Each row is a point on a landscape with many peaks, with its height.
A climber steps from a point to the highest of its 6 nearest points, and stops where none of them is higher. Distance is the straight distance between rows; heights are no part of it.
gubem h=3.19: [ -8  -9  17  -3  21  12   1 -15   1 -13  -4 -16  10  10   8 -11  12   4
   1   1   9  11  16 -18   5   9   0   4  -4 -13 -15 -17  -7 -13 -13   0
  -8]
Vir h=1.64: [ -6   2  24  -8  27  -3   0  15   6  -6   5  -7  -9  19  18  -2  11  13
  14 -21   9  -4 -12  10   5  11  11 -17 -11 -12   7 -12  16 -15  -2  -5
 -13]
malib h=4.60: [ -5 -21   8  21   9   6   1  -4  18  19 -30   9  -1  -5   5  20 -24  -2
  19  12   4  -1  -4  -7 -20  11   2  -7  -7  -7  10  -2  -3  13  27  11
  -2]
Tumel h=3.27: [  5  -4  -5  -3 -20   2  -3  -7 -10  -8  14  21  -1 -26 -19   6   1  -7
  -5   5   4  -9  12 -16 -21 -17  -1  13  10  21 -14  14   2  -7  -1  -4
  -5]
Dor h=5.31: [  2 -15 -21  17  10   3  14  -5  23   5 -11  16   7  -9  -3  12 -15  -7
   5  -2   7  -7  -2 -13 -29  -5   2  -7  -5  12  20 -16  -7  14  38  12
  -8]
dif h=3.25: [  4 -10   1 -13 -32 -15  14  17  -5  12 -15   6   2 -25 -24  -5   2 -17
 -25  -4  -9  -9   3   9   6  -9   9   6  17  14 -14  22  -9   2  16  13
   1]
zulok h=3.68: [ -1   8  -7  -8  -1   2  -7  -4   6 -26  12  -8  -5  -6  -7  -2  11  11
 -19   7  18   1  30 -12  31 -14   6  11  16  10 -17   4 -13   1 -14   8
  -6]
karon h=5.01: [  2  12 -16 -13  -8 -13  -4  12   4  -6 -43 -20  15  36  15   4   9  -2
 -17 -18  -6  18  -2  11  25  -6 -10  -6   8 -22  -2  -1 -15  17  10   9
  -5]
refez h=5.15: [-14   1   2   4 -24  -1   7 -11  -2   6  -9   7 -12  -9   4   8 -20 -14
 -23  13 -22 -14  -5  -2  -5   2   8   7   2   6  -6   5 -15 -10 -23   8
   7]
mibuk h=3.35: [  8   1  14   4 -25  -3 -10   2  -2  17 -28   4 -20  -3  -6 -10 -16  25
 -15  18  -8  -3 -18  -4   9   2  -2 -18  -3  10   3  14 -17 -30   0  -8
  -4]
fam h=3.71: [-14 -22   5  16  -2  26 -12 -12   0  24 -13   5   0   9  17  13 -20   9
  22  12 -11   5 -13  -6  -8  14   1 -13 -12  -2  -2 -12  -1   0 -18  -3
  17]
dunu h=3.02: [ 15  -6   1   3 -13 -16  -2  -6 -27   3   3  13   7 -21 -36 -23  -6  -6
 -23  -5   0 -14  12  -5   2 -18  -4  15  19  10 -18  21   0  10  19  -5
   3]
ravun h=2.59: [ -6 -22  22  10 -15  21  -6 -21   1  29   6   6 -17   3  19  -6  -6   8
   3  14  -2  -8  -3  -6  -4   6 -15 -16  -8   8   1  -9 -11  -5 -17  -5
  11]
netor h=3.30: [  5 -14 -20   1 -31   4  -8  -2 -11   5   3  37  11 -44  -4  -2   6 -12
 -15   6  -7 -17   0   3 -19 -21   8   8  17  23  -9   5   0   1   8   8
 -11]
Tis h=4.14: [  0  11  -5   8   3  -9  15  10  15 -24  15  13  12 -20 -13   7   9   1
   1  -7   4  -5  11  -3 -17 -10  -8  17 -19   4   7 -12  -5   1  33 -22
  -8]
Toz h=2.36: [ -1   1   6 -14  25 -15 -15   8  -4 -19  33 -14  19  -5   9 -26  33  11
  17 -11  16   0  -2  -5  14   4  13  17   8   5 -15  -6   3 -17 -24 -13
  -5]
Gek h=4.36: [  0  13  -2 -10  13 -10  -4  -2   4 -21  -4  -8   8   8  -5  -4  11   5
  -5 -26  19  22  34 -13  20 -12  -2   7   2  -3 -11 -10   0  17  19  -7
 -17]
kaza h=2.58: [ -3   0 -10   1  -9   1 -11 -12  -2 -17  32   9  -9 -15  -4  -5   5 -14
  -6  24 -14 -22   3  -7   0 -23   0  26   4   8 -13   7   4  -3 -34  -2
 -13]
vadi h=3.06: [-25 -30  -7  -1   8  19 -15 -12   6  22  28  -5  12   2  14   8 -16 -16
  30  16  -8  -2  -4  15 -11  19  -5  17 -20   1   9 -14  16   2 -25   9
  22]
Dig h=2.27: [  9   7  12  -7 -23  -5  -2   9  -7  17 -14  -1  -7  -3  -2 -12 -14  14
  -1   5 -22  -9 -31  12   2  10  14 -11  15   4  -2  26 -12 -27  -7  -7
   6]
fotob h=3.63: [ -6   5 -13   0  18   7  26  -3  29   0  -1   0   9  12   3   9 -23  -9
  13   4 -11   2 -10   3 -17  11  12  11  -1  -9   2  -9   7   0  -7  -2
  12]
Lak h=5.67: [ 13   6  -7  10 -23  -9  17  22   5   4 -44   1  10  10  -5  15   0 -13
 -18 -17   4   9  -3  11  -2  -7 -12   5 -10 -13  -2  -1  -6  15  21   9
  -4]
Sos h=4.44: [  2 -10 -13   1  10  10 -10  -4  13 -17   0  14  10 -13  -5   2  11  -6
 -13  -8   5   5  20 -17   5  -2  -7  25 -20   4  -6 -19  -8   2  -2   1
  -8]
sezi h=3.36: [ -7 -22  26   1  28   0   3  -4  14  -1 -37 -18   1  22  12   5   0  11
   9   7  19  14   3 -11   8  13   1  -2 -25 -26   6 -17  -1  -1   5   7
  -6]
vanaz h=3.57: [ -3  19  -4   0   7 -15  20  -1  20 -19  23  -2   5 -11  -8  17  -1 -12
   5  -2  -5  -7   1   5 -19  -6  -5  25   4 -12   3  -4   4  -2  19 -12
  -5]
Gogif h=1.20: [ -4 -11  21  -2 -26  14 -18  14  -7  26   0  14  -7  16  19   3 -20  20
  12  17  -3   1 -36   7  10  14   1 -33   2   7  10   9  -8 -24   5 -11
   4]
Kuni h=3.49: [-25 -16 -14  -1  44   4  18   4  37  -5   1  -8  22  -9   6  10  -4  20
  19   4   1   0  14   1   0   0  -3  33 -17  -5   8 -23   2  23  -6   5
   3]
rekug h=3.48: [ 13 -14 -18 -14 -16 -11   6  16 -10  -9   5  14  10 -34 -37 -15   9 -24
  -7   6   4 -10  10  27  -8 -32  19  23   3   5  -6  11  -1  -3  14  10
  -3]
nunu h=2.92: [ -1  14  15   5  21  -3  -6  10 -13  -9 -23 -14 -16  13  -2  -4  12   9
 -14 -28   2  11  -6  -2  21  -4   1 -12   6  -5  11   9   8 -18   3   0
  -3]
zuse h=4.61: [  2  -5   5   1  -6   6 -12  -9  -8  17  25  -5   8   0  10  -8  -1 -10
  24  -3   2   2   2  18 -21  15   3   1 -14  -1  -3 -15  18 -10 -16  -7
  19]
kelu h=3.08: [ -9   8 -20 -14  15  -1   9  -3  22 -10  29   0  17   5   6   9  -3 -24
  22  10  -8   0 -13   1 -16  12  12  30  -5 -15   4 -18  19 -11 -18  -6
   4]
furir h=5.28: [-12 -11 -12   6 -40   6   9 -12  -1  29  -6  19  -5 -14  11  19  -4  -3
 -17  31 -35 -28 -27   3 -16  13   8  -5  12  19  -6   2   6  12  -3  26
   6]
rom h=2.45: [  3   3   3  -1  -6   1 -13 -14 -12  -2  31  12   7  -6 -10 -18   6  -5
  17  -2   5   3  12 -14   0  -7  -8  -4  -9  10  -3  12   2 -10  -4 -19
  -7]
kuli h=2.07: [  3  -2  27   5 -21  14 -15  -2   1  26   0  16 -15  -4   8  -7 -13  30
  -8  18   4   2 -26   0   6  12  -9 -34  -4  12   6   9  -8 -26  14  -8
   3]
pari h=4.13: [-11  18   6  -1  17   1   1  10  13 -15 -31 -17  11  26  12  10  -6   3
  -6 -11   7  18  -1  -5  15   4  12   0   7 -12 -10 -14  -8  -2  -2  -2
   0]
lub h=3.33: [  3  27   6 -15  10 -25   2  13 -16 -19  -4 -21  -7  18  -6  -3   7   1
  -1 -22   0   8  -3  15  -5   1   1  -1  14 -10   8   8  16   3   0   2
  -6]
muk h=2.78: [ 16   6  10  -1  -8 -15   3   3 -15   7   2  -3  -8 -17 -23 -19  -7  14
 -19   1   8 -11  12 -12   9 -18  -8  -5  12   7 -16  30  -8  -2   1  -3
   4]
fiv h=2.73: [-11  38  -2  -1  23 -30  12  11  -7 -18  13 -29  -5  16 -11   2  25   2
   4 -10  -5   2 -12  12  -6   0 -14  14  10 -12  11   2  13   6  18 -18
  -3]
Muzag h=1.95: [-17  -7 -26   9 -22  12  -6 -14  -3   2  30  23  15 -16   9  11   6 -23
  19   3 -10   9  -2  -7 -20   7   0   0 -12  19   6  -8   1   5  -4  -5
   4]
remog h=2.98: [  3  22   8   1  23 -19  -4  28   6 -25 -19 -21 -24  28  19   3  21  24
  -4 -29   0  19 -16  14  15  -3  15 -19   0 -10  24  -2  16   7  15   9
 -11]
vura h=2.75: [ -4  -9 -12   1 -36  12 -15 -17  -5   3  38  29  -5 -37  -1  -1   3  -7
   0  23  -7  -6   8  -3  -4  -9 -19  -1  -3  27  -2  10   5  13  -8  -6
  -4]
vuvi h=3.00: [ -3 -14  -7   3  21  12   8  -5  20  -1 -34 -21   0  22   8  -1   8   5
  -6   1  21  14  27 -25  24   2  -5   7  -4 -19   3 -28 -18   9   6  12
  -9]
Vovu h=3.79: [-34 -28 -20  16 -10  21 -13 -12   1  33   3  20   1 -11  11  13 -13 -10
  27  24  -6  -3   7   0  -7  25 -15 -25   3  26  21  -4  -5  31 -19  21
  23]
difik h=2.49: [ 16   8  10  -6  19 -14  -7  13 -22 -11   6 -16  -9   6 -19 -12  15  -5
  -2 -17   5  -4  -4 -10  -1  -5   1  -6  11  -4   0  14  16  -9   3  -6
   4]
gev h=3.34: [ 10  12  -2 -16  13  -5  -7   2 -15 -26  30 -22   5  -8 -12 -20  22   7
  -7   1  24  10  23 -10  36 -20   9  -9  38  12 -14  11  -7   3 -13   5
   1]
Sen h=4.37: [-28 -28 -11  13   8  21 -12 -18   3  27   5   8   5   2   5  13 -18  -7
  40  13 -10   5   1  16  -5  14  -5  -8  -6  20  15 -13   5  23 -24  23
  26]
Lep h=3.17: [-23 -19 -23  -5  34   6   9   8  22 -16 -10   1  13  17  -2   6  -9  -7
   0  -7 -14   5  -2 -13  15  -1   9  15 -12  -5   6 -20  -1   9 -15  11
   1]
sogi h=6.25: [ -3 -36 -25  27 -11  22  -6 -23  16  26 -27  29 -11 -14   1  18  -5  -3
  -9  -1  -3  -1  13 -20 -12   4 -12  -5  -3   2  18 -23  -6  17  12  18
 -14]
pofer h=5.72: [ -7 -26 -19  19 -19  19  -4 -10   6  10 -27  27 -11  -6  -2  19 -10   1
 -22  14 -18  -5  -4 -11 -11   0  -1 -10  11  15   5 -11 -15   2 -10  16
   6]
muro h=3.47: [ 14   0  11   7 -10  -1  -3 -10 -17   8  -4  13   4 -11 -17 -13   4  -1
 -11 -16   6   9  24 -12  -3  -4  -8 -13   7   2  -6  16   0  -3  26  -6
  -9]
Dad h=2.15: [ 15  26   7 -13   9  -1  -1   5   0  -5  12 -22 -21  -9   8 -17  -5  17
 -16  30   6  -6   3 -11  23  -8  -7 -16  16  10  -7  24 -27 -22 -25   8
  -3]
Zulak h=2.32: [ -1   8 -22  -2 -17  -6   4 -10   4  -9  36   6  20 -14   6  14   5 -20
  22  10 -14   3  -7  11 -26   0   7  22   0   1   3   2   6  -1  -3 -20
  -7]
vavor h=3.23: [ -4   3   0  -3  16  -6  -6   4   5 -13  24  -7  26  -8   9  -7  18  10
  17 -17  12   1   2  -8   0  14   0  26 -12  -7  -6 -11   4  -9  -6 -12
 -14]
Tif h=1.84: [ 22  14   8 -13 -10 -17   0  22  -7   6  -3 -17 -15 -11 -16 -19 -11  11
 -19   6   0  -7  -9   0  22  -8   8  -5  17   0  -4  39 -21 -11 -11  -2
   8]
seg h=3.16: [-26 -21 -13  19 -13  28 -18 -10   3  22  16   3  14 -10   7  13  -3 -10
  33  11   4   9   4  -1 -21  21  -4 -12 -14  17  13 -12   7  33  -5  13
   9]
tave h=3.13: [ -3   1  21  17  13  -4  -2 -15   6   2   6   2   8 -13   7   3   4  11
  28  -9  17  -5   7   0 -21  10  -9 -10 -29 -13  14  -8  11   8  27   0
  -3]
lagug h=3.51: [-21 -12 -15  -4 -14  19  -3  -8   3  30  -5  11   4  15  12  19 -15 -13
  31  24 -21   6 -17  18 -18  32  15 -10  22   6  16   6   2  24 -13   1
  23]
Rabab h=4.51: [  7  13 -20 -21 -10  -3  15  13   3 -17 -16  -2  -4   5  -7  11 -13 -22
 -25   6 -18 -10  -8   6  11 -12  16  17  20   0  -7  -3  -7  -7 -37  12
  -5]
tafu h=1.83: [ -1   2   3  -8 -10 -11  -6  -5 -17  10  38  -2  20 -12   3  -5   5  -6
  31  -6   1  10  -5  17 -32   8   4   8  -5  -1  -1  16  28  -9  14 -30
   3]
penan h=0.65: [ -2  -4  21 -27   8  10  -5  27   7   8   6 -15   2  19  15 -21   0  20
   3 -11  16 -14 -18 -14  19  10   5 -16  -4  -5   0 -19  -3 -18 -13   9
  -6]
Libu h=4.12: [  1  13 -14  -2   0  -8  -4   7  10 -19   0 -11 -26   7   9   2  -9   1
 -32  29 -11 -16   0  -9  13   3   1   8   5  15 -19   4 -19 -18 -40  13
   6]
Kolu h=2.16: [ 10   8   8   3  11 -19  -2   0 -22  12  20   2  -8   0  -5  -7   3   7
  11 -20  -4   9 -15  12 -16  10   2  -7  -4  -2  15  15  29  -2  22  -8
   5]
bek h=4.56: [  9  13 -26 -17  -2  -3  -9  18   3 -33  15   4  17  -6  -1  14  24  -8
 -16   7  13   0  24   5  11 -20  18  14  20  12 -24  -8  -8   5  -3   3
  -6]
kadub h=3.89: [ -2  17   3   2  20 -14  12  -7   9 -18  -2   4  10  -6  -6  11   6   4
  11 -18   5   0  10  -7 -16  -3 -10  12  -8  -2   2 -13   0   9  21  -8
 -17]
Mibi h=4.15: [  9  23  -2  -7   8 -24   1  14 -14 -10 -12 -26  -5  17   9   3  19  -5
 -17 -25   4  20   7   4  20 -12 -10  -5   7  -7  -1   8   6  16  14   5
  -5]
nis h=3.21: [ -4   5  17  25 -15  -3  -4  -9  -6  14 -35   8   3   8   1   7 -19   9
  17 -10 -11   5 -14  -2 -11  10   1 -18   0 -12  -6   9  -2  -9  18  -2
  -7]
Zipot h=4.66: [  7  -3   9  11 -16  11   3 -11   9   0 -25   7 -17   6   1   9  -2  13
 -22  11  -4   7  18 -18  18   0 -11   0   5   3  -8  -1 -24 -15  -6   5
  -3]
Vabe h=2.61: [-17 -10 -11  10 -35  18 -10 -24  -3  20  23   4   4 -14  12  -5  -1 -12
   4  32 -14  -4   6  -4 -16   3 -12  -3  -1  29   4   5  -1   4 -12   5
  14]
tusim h=1.34: [  2 -22  21   6 -11  29  -8 -16 -13  18   7  13   5  -5  14   8  -9  12
  24   3  21  -1  -7  17  -3  20   1 -27 -23  -8   6  -5  12   5   9  -1
   4]
Resan h=3.66: [-11  -8 -20   5  20  10  -9  -6  16 -19  -1  17 -22  -4  -6  13   8  -4
 -20  13  -5  -8  22 -18  23  -7  -2  20  -5   7  -1 -21 -21  -4 -39  22
  13]
vom h=2.90: [ 11  15  12  -5  13 -21  -2  14 -22  -6  10 -12  -5   5 -25 -23  14  -2
 -10  -7   2  -4   1   1  17 -11   8  -8  31  -7  -9  21  -2   4 -15  -2
   4]
suvi h=4.73: [  3  18 -16 -12  -1 -13  23  11  11 -25 -16 -18   6   8  -2  12   9 -11
 -20  -5  -9   3  -1  12   2   1  12  19  11 -14  -9   0 -10   1  -6  10
  -2]
Fupod h=1.98: [  2   9  12 -19 -14 -15   5  -5 -26   8  16  -2  -3 -12  -6  -7 -12  -9
   9 -10 -11 -13 -16   7  -9  -3  18   4  15  -9   0  32  14 -14  -5 -12
   5]
ruv h=3.18: [ -5  -4 -21  -5 -24  -8   4   3 -19  -7  26  23   7 -28 -11   1   6 -21
  -4  17 -10 -15 -20  30 -13 -21  14  30  14  10  -2  10  15  -7 -11   0
 -12]
nifi h=2.34: [ -5 -18  27  -7 -11  32 -15   1  -6  27  -3   1  -7  21  23   0 -11  10
  20   7   1  -6 -24   6   4  22   9  -7 -18  -3   4  -4  11 -14 -15   3
  15]
dede h=4.06: [ 11  10   5  11  15 -12  -4  -4 -25   2  10  -1  -1   0 -29 -13  14  -1
 -18 -25  21   8  29  -4  13  -7 -11   2  19   0  -6  13   9  26  17  -7
   9]
tozom h=3.45: [ 12   0 -12   0 -23   5   2  -6   7  -9   2  15  15 -21  -9  10  -1 -16
 -15   2  -4  -6  10   8 -22 -20  -2   4   4   4  -4  -7   8 -14  14   2
 -10]
vibi h=2.93: [ -9   0   0   7  -6  10   1 -18   4  11  14   3  12   6  11   9 -15 -16
  20   0 -14  -3  -8  -7 -13   0   9   1  -8 -14  -1  -2   7 -10 -20   0
   2]
gofe h=3.64: [ -3  -5  -2   4   4  23  10 -11  19  -5 -29 -17  -7  20   9  -4  10   7
 -21  14   6  14  19 -24  39   0 -14   2   0  -8  -9 -21 -21   7 -19  15
  -1]
zet h=4.02: [ 23  18 -13 -15  21 -22  -1  13 -22  -4  -1 -15   6   8 -22  -8  28   2
 -14 -24   6  12   7   0  19  -8   7  -2  20  -5 -12  17   4  32   5  10
  17]
Davu h=2.88: [  2  19   1  -6   0  -9   5  -8  -5 -18  12   1   1  -2 -13  10  -1 -18
  11  -6  -8  -6  -2   4  -9  -5   9  13   4  -1  -7   1  14 -10  -9 -11
  -5]
Vibut h=3.26: [  6  12  13  -5   0   6  -9   7   5  -9 -34 -22  -4  20   4   0 -11  12
 -10  -9  -8  -1 -14  -5  17   3  16   1   8 -26  -5   3 -17 -25 -15   2
  -5]
Sibab h=0.95: [ 18   5  18 -17   2  -1 -12  -8  -8   8  27  -1 -18  -2   5 -29   0   3
  -9  23   4   5   5  -7   3  -7 -14  -1  -2  23   2  24  -5 -26 -11 -13
  -6]
dozi h=3.24: [  0  15   5  -3   5  -8  -5  -2  11 -25  -3 -12  12   7   8   3   2  -8
   2 -10  -1   6   3  -4  -2   8  13  17  -5   3 -11  -4   1 -15 -20   0
  -6]
nusu h=4.27: [  7  -2 -10  22   0   4   1  -9  21   6  12  14   8 -19  -9   2  -4   0
  13  -5   8  -7   6 -14 -22   5 -11  -7 -16  14   1 -20  -5  16  27 -14
 -16]
tib h=4.55: [ 16   1 -15 -10   3 -32  10  10 -25   5   1  -4   9  15 -25  -6  15  -6
 -21 -18   4  11   9  10  22 -14 -12   9  -3  -2 -10  22   7  30  12  10
  20]
pes h=3.88: [  3  -2  12  13  12   4  11   3   7  -1 -24  -3   0  15   5  14 -17  -1
   9  -8 -11  -5 -21   9 -19  18   9 -11 -11 -26   7  -2  -3   3  11   0
   7]
Ruzes h=2.02: [ -3   5   9 -11   3   7  -7   1  -7  -2  16 -11   4   6  13 -11   1  -9
  14   4  -3  -5  -8   7  -5   2   9   8   2  -7  -9   5   0 -15 -36 -12
   8]
zos h=3.46: [  8   5  19  12  -6  -2 -10 -11 -11   8 -22   3 -18   9 -10 -15  -9  24
 -15  -3  -5  15  -2 -16  10   1 -15 -13   2   1  -3  14  -8 -11   9  -9
  -2]
zadi h=3.31: [  3  14   8  -2  36 -20  -3   8 -25  -6   6  -7  -8  11  -6 -12  20  10
  -5 -27  10   7   9   3   1  -3   2  -1  -9  -4   9  15  20   3  13  -3
  -4]
Gavig h=4.05: [ 22  17 -17 -18  -1  -7   1   8 -12 -23   9  13  17  -3  -5 -10  21  -3
 -17 -16  26  11  28   7  32 -31  -8   2  15   1 -20  -4   5  33  14  -2
   6]
Vegi h=2.62: [  5  -3   2 -11   1   8  -4  -9  -1  -6 -15 -24 -15  18  15 -18  18  14
 -18   0  21  28  28  -5  51  -4  -9  -3   9 -11  -3 -13 -18  16   5  -2
 -11]
Lesor h=3.09: [ 13  13  11  -7   3  -5  -6  13   0  -3 -20 -14 -16  15  -8  -9   7  16
 -24  -2  15   9  17  -9  28   2  -5 -23  11  -5  -6  14 -12  -9  -2   5
   1]
vomi h=5.14: [  5   1  -8   1  -4   8   1   5   2  -7 -20   5   8   7  -1  11  -3  -6
 -26 -12  10   8  25  -7   9 -15  -7   3  -5  -4 -10  -5 -11   7   2   4
 -11]
Mepap h=2.26: [ 24  19   1 -12  13 -13  -4   3   4 -13  26 -10 -13  -7 -17 -30  -5  11
 -15  23  12  -8  13  -8  26 -19   1   8   8  14  -8  30 -17 -10 -19 -10
   1]
gati h=4.22: [ -8  19  10   3  14  -9  17   9  22 -11 -29 -27   0  33   9  12   3   3
  -4   2  -4   2 -11  12   9   0   2   4   0 -25  18  -5  -4  19  16  -1
   5]
Notot h=1.41: [  8  -5  15 -12  -6 -12  -5   8 -34   9  15   1 -14  -2 -13 -18  -3  -6
  -2  -9  -3  -4 -30   4  -9  -4  11 -17   9  -2   7  25  15 -11   3 -17
  10]
bemod h=2.43: [  9  17   8 -17  18 -16   3  23   3 -11   1 -15 -12  21  12 -13  14   4
  10 -22   1   6 -17  12   4  17  21 -13   6 -23   9  -2  24 -15  -7  -8
  -8]
vob h=2.91: [-11  -9   3  21 -24  22 -13 -16 -23  29 -10  13   4   5  15   9 -17  -6
  21  27  -8   1  -7  -2 -18  21   0 -19   2  15  -6   2   4   6   3  -1
   9]
Vuvik h=3.37: [  5   9  -3  14 -12 -14  20   2   0  -4  -1   6   9 -18  -3   9 -13 -10
   3  -5 -12  -6 -13  12 -32   2  -5   9  10 -10  -2  -2  14  -3  22  -2
  -7]
pofu h=3.41: [-30 -24 -13   2  43   3  20  -3  40  -8 -15  -9  15   0   9  -1 -18  16
  12  -1   2   6  11  -4  12  -2  -6  18 -11  -8  14 -12  -2  16 -14  22
 -11]
gef h=2.89: [ 16  21   3 -15  19 -21 -11  24 -26 -15  -3 -29  -8  12  -1 -12  23   7
 -10 -14  12  19   4   3  43 -19  15 -23  27   1  -4  11 -10   5  -4   7
   5]
tilim h=4.34: [ -4 -19  -4   8  33  14  27   0  17   3 -16 -13   8  -2  -5  24 -31   5
  25   5   3  -1   1   3 -10  -2  -9   4 -16  -5  22  -7  -4  17  12   4
   1]
rusu h=3.90: [  8  21  10   6   5 -24  -2  10 -10  -4 -37  -8 -13  32   7   5   2  10
 -12 -22   2   5  -2  16   3  -7  -1 -11 -10 -15  23  15   7  14  25   4
 -10]
bod h=2.99: [  2 -15  25  23  15  20  -6 -11  -3  11 -16   9 -13  -6  13  15 -10  18
  29   6  25  -9  -8   9 -14  14  -1 -28 -32 -15  15 -11  10  10  30   0
  -7]
Dod h=3.60: [ 11  -5 -23  -1 -14  -4  -7   1  -4 -18  15  35  10 -36 -22   4  13  -1
  -5 -11  -2   2  16  -6 -16 -13  -2  18 -12  20 -11   9   5  -2  14 -14
 -11]
Zam h=5.19: [  0   3 -19 -16   0   9   6  18   3 -15 -32   1   5  26   5  24   3 -11
 -32  -4   1  12   5  -4  13 -15  -9  10  -5  -7 -10 -18 -17  18  -7   7
   7]
pudo h=5.24: [-11 -16 -22  10   9  17  14 -12   9  18  -6  23   3  -5   6  16 -18 -11
  17  12 -19   1  -9 -13 -17   8  -2 -11  -3  15  18 -13   3  12  -3  18
   4]
Pudim h=5.20: [ 15  18 -20 -24  -4 -13  22  22   7 -23 -10  -2  -1  14  -2  10   8 -14
 -30   0   9   6   0  24   2 -22  -3   7  -5  -8  -8 -16 -11  19  15  -3
   7]
maba h=2.06: [ -7   5  -9  -6 -27  -4   3 -11 -18  10  17   1   9  -2   7   1  -8 -22
  27   5 -11   3 -21  19 -33  17  14   1   5  -6   3   8  14   3   2 -14
  -7]
Lik h=3.65: [ -6  13  16  29   7 -12   7   0   7   6 -10  -1  -4   2   4  10 -14   0
  17   2  -6 -10 -11  10 -27  14   3 -20  -5 -11  18   3   1   6  32  -3
  -8]
mida h=2.39: [ -3   3   0  -7  -9   8 -10 -15  -4   0  34  12  -3 -21   2 -12  11   0
   1  25   0  -4  12  -9  11 -18 -16  13  -7  21  -9  12  -4 -10 -10 -10
  -6]
Tosaf h=4.72: [ -2 -12  26   7  12   3  -1 -15   2   5  -7   0  -2   4   2  -1  -1   8
  15 -14  14   3  13  -7  -5  10  -6  -3 -18 -13   3 -24   6  -1   5  -1
 -11]
boves h=3.74: [  9   7 -14   5  -6 -24  14  16   2 -14  10   9  10 -27 -25  10   3 -11
 -13 -14  -3 -13   3  20 -28 -14  -9  18  -5   6  -1   2   8  -2  34  -9
   1]
vub h=4.63: [-18 -25  -2  20  19  14   2 -16  12  20  -4  13   3  -4  -1   1 -13   5
  11   7 -12   0   7 -15   1  16  -4  -4 -15   6  10 -21  -6   5 -21  23
   8]
tidu h=2.28: [ -4 -32  20   3  11  26  -4  -8  11  29   0  -8 -11  18  21  -5  -3  26
   9  11   4 -16 -14  -8  11  11  -7 -10 -10  -8  -3 -18   1 -22 -22   5
  13]
vof h=3.56: [ 17   2  10   3   0   5  -2  -1  -6   3 -15 -10  -8   5 -15 -20  16  14
 -17 -13  23  22  40 -12  19  -8 -17   0  12  -5 -12   5 -16   8   9 -11
 -18]
babil h=0.61: [  7 -19  16 -11 -10  19 -17  -2   9  23  10 -16 -22   6  26 -19   0  18
 -12  20   3 -15  -9   2   5  21 -19 -11 -17   7  -5  -8   1 -23 -17  -8
  13]
mito h=2.68: [  7  -9  25   9   5   8  -4  12  -4   7  -9   8 -10  16   5   8 -11   9
  24 -12   2  -6 -26  16  -7  22   5 -20 -16 -17   6 -10  16  -6   8 -12
  -5]
gez h=3.29: [  5   0 -24 -10 -32  -8  19   5 -10  -1  -4  10   0 -27 -15  -6  -4 -24
 -11   4 -12 -24  -6  12  -4 -13   9  17  13   2 -17   9   6  -2  -2  18
  -6]
Tef h=5.16: [-21  12 -14   7  21   8  21   7  32 -30   5 -11  17  12   2   8  13   1
  -5  -1   6  -2   4  -1  -2  -1   0  11 -21   1  10 -27  -6  13  30  -9
  -7]
vuke h=2.81: [  1   4  13   4 -20 -14   1 -11 -24  10  -8  -1   1  -5  -8  -6 -10   0
  -5  -6 -13  -3  -4  -4  -5  -1  -2  -3  17   7  -6  22   5  -9   8  -4
   1]
poba h=3.28: [-25 -20 -12  17 -13  21 -12 -22   7   8  25  27 -20 -17  -1   5  -5 -23
   3  25 -15 -22   2  -8  -3  -4 -24 -13  -1  21   8 -14 -20   6 -20  20
  22]
lefi h=5.60: [  6 -16  -6  16 -28   8  12  -1   1   8 -35  12  -1 -10  -1  15  -9  -2
 -18  -9  -2   5  15 -13  -9  -8 -10 -11   1   1   0  -1  -5  10  19  13
 -14]
tebag h=3.62: [  1  12   4  12  10 -21  29  11  30 -22 -16  -9   0  12  -5  11  -5  -7
   5  -7  -8  -4  -6  12 -21  -2  -1   5  -4 -20  15  -1  10   5  26  -3
   0]
keso h=2.20: [  9  12   1   0 -17 -16  -3  -2  -6  29   7   2 -23 -19   1 -23 -18  18
 -17  29  -7   5 -20  -3   0   1  -3 -21  12  17   0  37  -9  -9   5  -5
  11]
sibid h=0.58: [ -5 -26  26   0 -31  35 -18   3  -7  29  15  -4   1  12  17  -8  -5  15
  10  18   9  -8  -5  13  -2  15  -9 -17 -13   5  10 -12   1  -6   5   2
  16]
lagi h=1.46: [  3   3  24 -15  -5   6  -9   6   0  10   1   0  -6  13   6  -4  -2   3
   4  -5  -1  -7 -15   7  11   9  13 -16   1  -6   6  -1   2 -37 -23  -7
  -2]
mit h=3.03: [  8  18   3   1   6  -7   7   0  -3  -9  -8 -11  -4   8   6  -1  -5  -5
   9 -19  -7   0 -18   7 -19   9  12  -3  -6 -10   3   3  17 -12   2 -13
  -2]
bot h=1.59: [  1  11  17 -22  26  -8   0   8 -15 -15  31 -12  -4   3   8 -22  22  -5
  14 -17  11  -4 -14   9   8   3  13   5   9  -7   0   1  19 -18  -6 -14
   0]
gelog h=3.22: [-15 -13 -21  -5  13  10  -6   6  20 -10  38   8  27 -18   3  14  23  -2
  20  -2  -5   0  -2 -12  -5   3  -2  37 -23   3  -8 -24   7   0 -11  -8
   0]

Where does a climber stop that starts at each point below?
ravun | sogi
Dad | sogi
tidu | sogi
mida | Lak
Dig | sogi
Sibab | tib
kaza | Lak
vura | Lak
Kolu | Lak

Call two points neighbours if one is among the 6 nearest of the other. Go from one point of each pair to the other, from neighbour to neighbour, staying as high as possible. Name the lowest point that can't be avoided.
tib / sogi | Mibi
Tef / zuse | vadi
sogi / Lak | lefi
